Each row is a point on a landscape with many valleys, with its height.
From any point a ball rolls to the lowest of the 2 points nearest to it. It stops when none of these is lower. Distance is the straight distance between rows; heights are no part of it.
Q_324 height 6.22: [148 98 169 122 118 172 126 128 129 110 153 169 144 111 138 152 117 161 150 114 163 128 150]
Q_308 height 4.82: [111 145 122 158 126 136 115 134 86 123 128 152 145 109 128 138 137 131 133 103 134 155 137]
Q_768 height 4.69: [139 158 112 149 123 119 166 154 132 150 163 74 116 104 119 145 133 132 127 155 139 103 117]
Q_51 height 5.84: [143 118 150 127 116 141 125 116 135 119 156 170 145 129 139 136 136 146 115 96 107 151 117]
Q_566 height 4.37: [106 151 103 160 136 139 114 163 85 123 132 140 133 114 122 122 155 106 138 99 128 153 153]
Q_601 height 2.46: [132 137 106 128 144 139 119 182 130 136 110 134 135 127 110 103 155 96 124 114 129 141 149]
Q_991 height 3.41: [144 118 117 114 105 147 87 141 87 88 85 184 112 122 99 145 103 122 150 148 171 125 106]
Q_285 height 5.20: [115 139 141 147 134 124 100 105 93 133 105 167 156 112 131 143 127 144 131 119 149 153 135]
Q_726 height 4.77: [145 110 158 118 105 146 120 101 125 105 122 170 139 118 122 145 100 149 140 132 156 128 116]
Q_381 height 4.58: [148 124 143 132 104 160 129 140 123 106 125 163 132 100 115 142 102 154 158 141 167 121 125]
Q_402 height 6.00: [142 92 169 121 151 119 117 89 155 161 130 138 176 131 156 126 124 162 111 121 131 125 159]
Q_772 height 3.10: [98 153 109 149 147 120 123 143 99 131 65 118 126 117 116 120 135 129 133 148 144 123 128]
Q_468 height 1.31: [119 162 112 141 117 98 146 124 108 135 103 92 103 120 115 136 120 129 115 151 119 111 80]
Q_165 height 1.85: [130 109 138 94 127 125 97 103 144 117 95 162 135 157 115 118 116 106 121 118 121 144 123]
Q_394 height 4.09: [97 108 142 122 162 106 117 79 140 161 92 112 157 155 141 117 118 120 116 145 123 119 165]
Q_120 height 1.75: [108 143 97 135 147 132 120 174 116 130 89 110 118 129 105 98 140 92 134 132 140 128 147]
Q_175 height 5.56: [66 164 85 146 151 106 94 129 74 119 68 118 102 148 123 119 143 105 139 135 94 144 119]
Q_971 height 3.67: [123 119 131 121 89 136 153 118 122 105 181 114 103 142 136 133 121 110 122 97 94 133 119]
Q_79 height 4.33: [160 120 118 110 104 170 144 185 151 88 135 154 95 109 111 112 102 115 171 144 158 117 125]
Q_98 height 4.02: [105 143 130 144 146 111 82 105 113 145 115 175 157 132 136 137 149 121 115 102 108 171 140]
Q_152 height 5.74: [157 118 147 116 122 124 140 112 158 131 155 141 142 134 141 132 138 145 102 118 93 129 107]
Q_624 height 4.88: [109 147 118 137 101 104 120 67 76 102 130 140 110 140 123 138 111 129 137 104 110 156 97]
Q_708 height 5.12: [127 84 137 112 107 152 157 132 147 119 199 75 110 134 148 133 127 128 129 106 116 110 151]
Q_169 height 2.87: [131 130 106 126 125 145 132 172 134 119 137 124 112 140 111 103 134 86 130 106 118 135 137]
Q_335 height 3.50: [114 124 136 135 137 115 111 101 125 147 142 145 151 138 143 128 142 121 106 98 99 153 138]
Q_440 height 4.28: [153 139 132 134 89 135 176 132 138 119 197 113 115 107 138 154 124 145 127 135 114 118 88]
Q_222 height 5.66: [103 129 148 143 167 110 110 92 123 157 82 140 169 119 138 129 131 148 115 147 149 134 153]
Q_589 height 4.48: [149 154 119 133 101 114 171 139 141 141 165 95 107 105 123 152 122 145 126 157 122 105 80]
Q_154 height 5.27: [150 88 136 110 127 150 156 156 169 133 208 59 111 127 153 133 142 145 133 126 126 96 163]
Q_990 height 5.19: [102 138 136 144 153 105 138 97 120 154 94 107 152 122 133 127 125 142 118 153 139 116 139]
Q_465 height 6.10: [128 102 147 128 125 166 113 132 113 111 136 161 146 119 126 135 114 130 150 114 168 140 167]
Q_656 height 3.95: [98 120 147 148 114 140 133 98 87 119 162 137 138 115 145 143 111 140 144 93 136 151 154]
Q_800 height 3.98: [89 155 109 152 151 115 89 136 91 130 63 142 134 122 124 129 145 134 134 139 127 146 125]
Q_80 height 6.32: [165 98 161 122 124 182 139 146 155 115 171 153 139 100 145 143 131 184 166 123 172 116 164]
Q_253 height 4.71: [108 140 127 134 157 100 150 112 136 160 95 75 135 140 128 120 131 126 110 169 136 94 130]
Q_644 height 2.20: [118 143 118 137 132 114 148 131 118 137 92 106 121 118 110 121 112 126 127 150 143 111 115]
Q_712 height 6.41: [165 131 123 119 126 152 144 181 166 115 154 152 120 121 125 116 150 120 126 116 111 130 116]
Q_906 height 3.83: [114 148 93 154 116 149 132 165 81 105 137 127 114 111 113 121 126 109 151 114 135 137 138]
Q_810 height 5.85: [110 77 156 109 151 123 107 81 154 157 131 120 162 151 159 123 125 137 115 112 116 135 177]
Q_662 height 1.48: [141 133 130 89 118 112 99 93 134 113 73 162 117 152 105 116 113 117 117 130 117 137 90]
Q_351 height 2.94: [136 134 116 129 170 114 127 158 148 160 113 104 141 137 119 103 163 106 110 137 128 122 151]
Q_315 height 3.87: [132 152 119 136 91 122 149 114 109 108 176 121 101 134 123 140 132 115 113 105 90 136 85]
Q_346 height 4.57: [86 120 137 122 154 102 100 60 133 147 86 137 145 161 135 122 115 111 124 129 115 145 159]
Q_781 height 5.97: [72 161 84 155 144 113 121 153 85 121 97 96 108 144 117 118 147 87 127 132 105 133 132]
Q_931 height 5.65: [156 120 136 113 124 112 143 124 163 142 176 109 133 151 147 137 142 124 88 123 83 117 96]
Q_641 height 4.81: [132 72 159 119 102 173 155 126 154 100 190 116 113 120 156 134 124 161 150 101 128 111 152]
Q_692 height 6.20: [180 112 153 108 143 117 123 122 174 140 117 166 166 130 140 128 137 159 105 134 116 118 107]
Q_239 height 5.52: [148 133 129 133 125 103 146 120 141 154 175 79 146 141 142 154 147 127 88 131 102 112 111]
Q_276 height 5.16: [90 129 127 129 114 114 107 57 104 119 149 142 119 154 145 135 112 109 133 88 97 168 141]
Q_775 height 4.35: [122 135 111 117 125 122 87 123 98 109 61 160 120 135 107 125 114 116 132 136 147 135 114]
Q_618 height 4.44: [165 127 130 117 101 172 145 167 153 99 144 170 113 100 120 136 111 145 165 150 159 121 114]
Q_651 height 3.99: [154 123 123 96 113 124 164 150 183 127 153 99 95 140 129 113 105 111 127 158 116 101 92]
Q_2 height 6.38: [175 102 150 111 136 181 133 175 175 121 159 157 132 109 132 127 143 163 156 132 165 114 164]
Q_415 height 5.41: [159 85 135 107 151 127 149 149 178 152 178 58 117 139 148 120 139 137 126 143 138 87 178]
Q_286 height 2.16: [134 120 122 101 133 125 110 132 155 125 105 141 124 156 116 99 128 91 115 118 108 140 123]
Q_539 height 4.05: [127 125 117 112 138 113 151 134 155 151 125 74 119 152 127 108 121 96 110 145 127 102 132]
Q_667 height 3.86: [126 123 100 111 121 137 65 138 75 93 71 185 111 143 101 136 122 101 141 136 158 142 124]
Q_535 height 5.13: [148 151 119 136 115 125 161 152 133 146 124 118 117 77 114 140 113 167 153 169 154 107 97]
Q_568 height 6.36: [163 135 115 111 122 137 122 178 158 117 112 154 113 130 112 107 138 108 119 132 116 130 94]
Q_894 height 5.15: [85 157 101 144 131 108 100 97 79 112 82 135 108 141 120 126 128 111 138 127 109 152 116]
Q_879 height 3.19: [124 116 109 114 101 151 133 148 119 92 147 129 100 147 111 101 116 78 145 100 113 141 140]
Q_629 height 5.60: [111 142 145 155 170 125 107 123 105 151 87 143 167 105 132 138 140 161 129 147 175 135 161]
Q_40 height 5.95: [128 114 148 130 122 152 103 125 118 115 146 182 150 126 132 141 132 129 131 98 132 158 147]
Q_412 height 3.52: [121 108 139 111 143 121 127 111 147 144 101 121 142 143 125 109 114 117 120 135 134 118 144]
Q_893 height 3.34: [125 153 90 146 120 137 142 190 109 118 125 105 99 105 104 113 131 108 146 127 138 121 127]
Q_890 height 4.93: [128 154 115 145 139 108 158 142 137 155 156 47 132 127 128 146 144 120 110 161 140 96 134]
Q_377 height 4.89: [161 141 128 134 132 117 169 144 155 162 163 87 130 104 127 140 132 155 130 164 144 93 124]
Q_669 height 6.12: [166 88 167 107 141 135 124 105 168 136 133 152 162 126 150 130 122 168 119 128 131 115 139]
Q_427 height 5.25: [126 149 113 142 143 92 140 126 135 160 158 55 151 151 135 155 159 107 90 154 114 108 120]
Q_622 height 5.70: [104 81 151 119 150 128 131 94 143 151 144 87 144 143 155 120 121 133 121 114 128 118 189]
Q_604 height 3.46: [118 124 109 127 96 143 151 143 117 105 174 100 97 144 117 120 116 91 139 106 109 128 133]
Q_718 height 4.54: [119 68 173 117 121 159 134 105 139 115 179 124 137 121 166 137 125 165 134 86 130 131 160]
Q_277 height 4.79: [97 148 109 122 130 108 94 93 85 107 50 138 107 147 114 126 114 124 141 139 129 137 106]
Q_247 height 4.99: [146 68 151 99 114 159 155 130 181 108 182 99 109 139 160 127 123 145 129 111 109 105 140]
Q_553 height 3.85: [73 152 142 154 143 98 99 60 82 129 90 147 147 128 143 150 117 154 131 138 127 155 126]
Q_43 height 6.24: [102 148 91 142 122 119 133 148 103 122 132 96 105 145 112 115 141 79 123 117 108 130 130]
Q_704 height 4.18: [155 110 125 104 118 173 150 187 177 105 155 136 100 128 122 102 118 111 154 132 139 118 134]
Q_740 height 5.04: [100 136 127 131 97 107 138 59 95 112 156 118 108 149 133 140 112 120 123 98 99 148 115]
Q_731 height 3.11: [148 127 134 130 103 143 93 119 80 89 107 197 128 113 109 160 112 145 143 133 169 138 105]
Q_244 height 2.62: [165 122 116 119 162 113 131 163 168 162 144 107 142 143 129 111 166 106 92 128 106 112 135]
Q_137 height 5.02: [127 132 152 130 114 124 117 86 107 120 104 166 145 114 125 146 110 153 131 126 144 140 112]
Q_632 height 2.95: [104 123 131 132 131 112 125 95 122 141 118 122 136 143 129 123 124 112 117 119 113 136 141]
Q_776 height 4.72: [97 159 110 161 151 113 83 132 87 139 91 159 147 124 133 133 158 120 128 115 113 166 136]
Q_52 height 5.55: [133 89 144 115 147 129 145 122 159 159 159 69 138 139 149 121 132 139 117 122 128 102 174]
Q_915 height 4.56: [94 145 135 144 116 100 109 55 80 117 109 147 128 133 133 143 107 148 132 118 127 155 108]
Q_603 height 1.09: [147 146 119 107 115 102 112 122 136 118 75 144 106 140 108 113 124 124 117 135 113 127 65]
Q_13 height 0.48: [125 160 111 126 120 95 123 127 122 131 86 111 98 140 114 120 133 114 110 138 106 120 73]
Q_127 height 2.70: [105 157 84 146 128 131 124 191 97 114 79 109 99 120 105 104 130 102 147 141 139 119 122]
Q_387 height 4.08: [152 113 122 97 111 150 164 173 188 106 158 122 84 141 131 102 105 109 145 148 123 110 104]
Q_41 height 4.29: [111 95 161 129 109 148 121 100 117 117 170 146 141 129 156 141 118 144 138 84 122 151 153]
Q_14 height 2.71: [85 155 131 145 156 94 88 75 100 144 66 148 140 135 132 139 136 143 119 140 114 149 116]
Q_356 height 3.59: [135 133 107 123 129 135 157 167 145 139 126 97 105 114 110 105 111 109 141 145 152 109 138]
Q_654 height 6.31: [157 145 113 113 136 111 110 161 153 138 103 150 125 135 109 107 153 113 99 121 95 133 83]
Q_233 height 3.84: [141 133 115 114 117 122 152 151 151 137 140 100 110 132 117 110 121 106 117 144 124 110 107]
Q_515 height 3.36: [96 136 137 164 114 132 124 95 62 107 134 148 142 106 138 148 105 147 156 108 155 151 143]
Q_441 height 5.37: [134 144 141 159 145 129 130 134 110 144 102 141 157 86 126 138 131 168 130 142 166 129 134]
Q_149 height 2.68: [126 139 139 152 106 142 112 111 70 100 128 179 145 96 128 155 107 157 148 120 166 145 117]
Q_269 height 6.26: [167 122 139 106 134 120 111 136 162 132 104 168 144 138 123 116 145 128 102 124 107 135 95]
Q_320 height 4.32: [104 121 124 125 154 100 145 107 144 157 125 58 133 161 135 127 125 99 103 157 121 99 144]
Q_735 height 5.23: [152 151 136 148 117 133 143 145 119 137 123 145 137 74 119 140 126 172 140 143 156 121 109]
Q_720 height 2.42: [148 122 122 110 139 122 130 152 165 139 137 123 132 153 123 108 150 99 101 120 95 127 117]
Q_474 height 3.30: [136 136 118 129 152 128 150 163 148 152 122 88 129 119 115 107 140 117 128 144 149 106 160]
Q_317 height 4.07: [147 144 137 132 95 119 158 120 135 122 188 118 121 131 141 153 140 138 104 114 88 129 85]
Q_647 height 6.44: [179 117 136 113 126 171 148 182 183 112 166 157 122 114 138 120 149 152 145 131 129 117 136]
Q_362 height 5.01: [174 144 129 133 122 128 177 159 160 152 172 114 121 82 129 145 134 179 153 168 146 106 114]
Q_581 height 3.91: [74 138 131 142 165 99 80 75 116 146 87 156 153 138 142 138 133 126 126 135 118 160 153]

For each start below, name the point where the ball stops.
Q_568 | Q_149
Q_351 | Q_13
Q_622 | Q_149
Q_137 | Q_233
Q_589 | Q_120
Q_285 | Q_120
Q_2 | Q_768
Q_781 | Q_149
Q_629 | Q_768

Call two points neighbours if one is among the 2 nearest of the other. Go from one point of each pair to the other, from neighbour to neighbour, staying as low as possible. Name the highest point that can't be avoided.
Q_13 and Q_768 | Q_285
Q_149 and Q_14 | Q_43
Q_14 and Q_13 | Q_776
Q_632 and Q_14 | Q_346
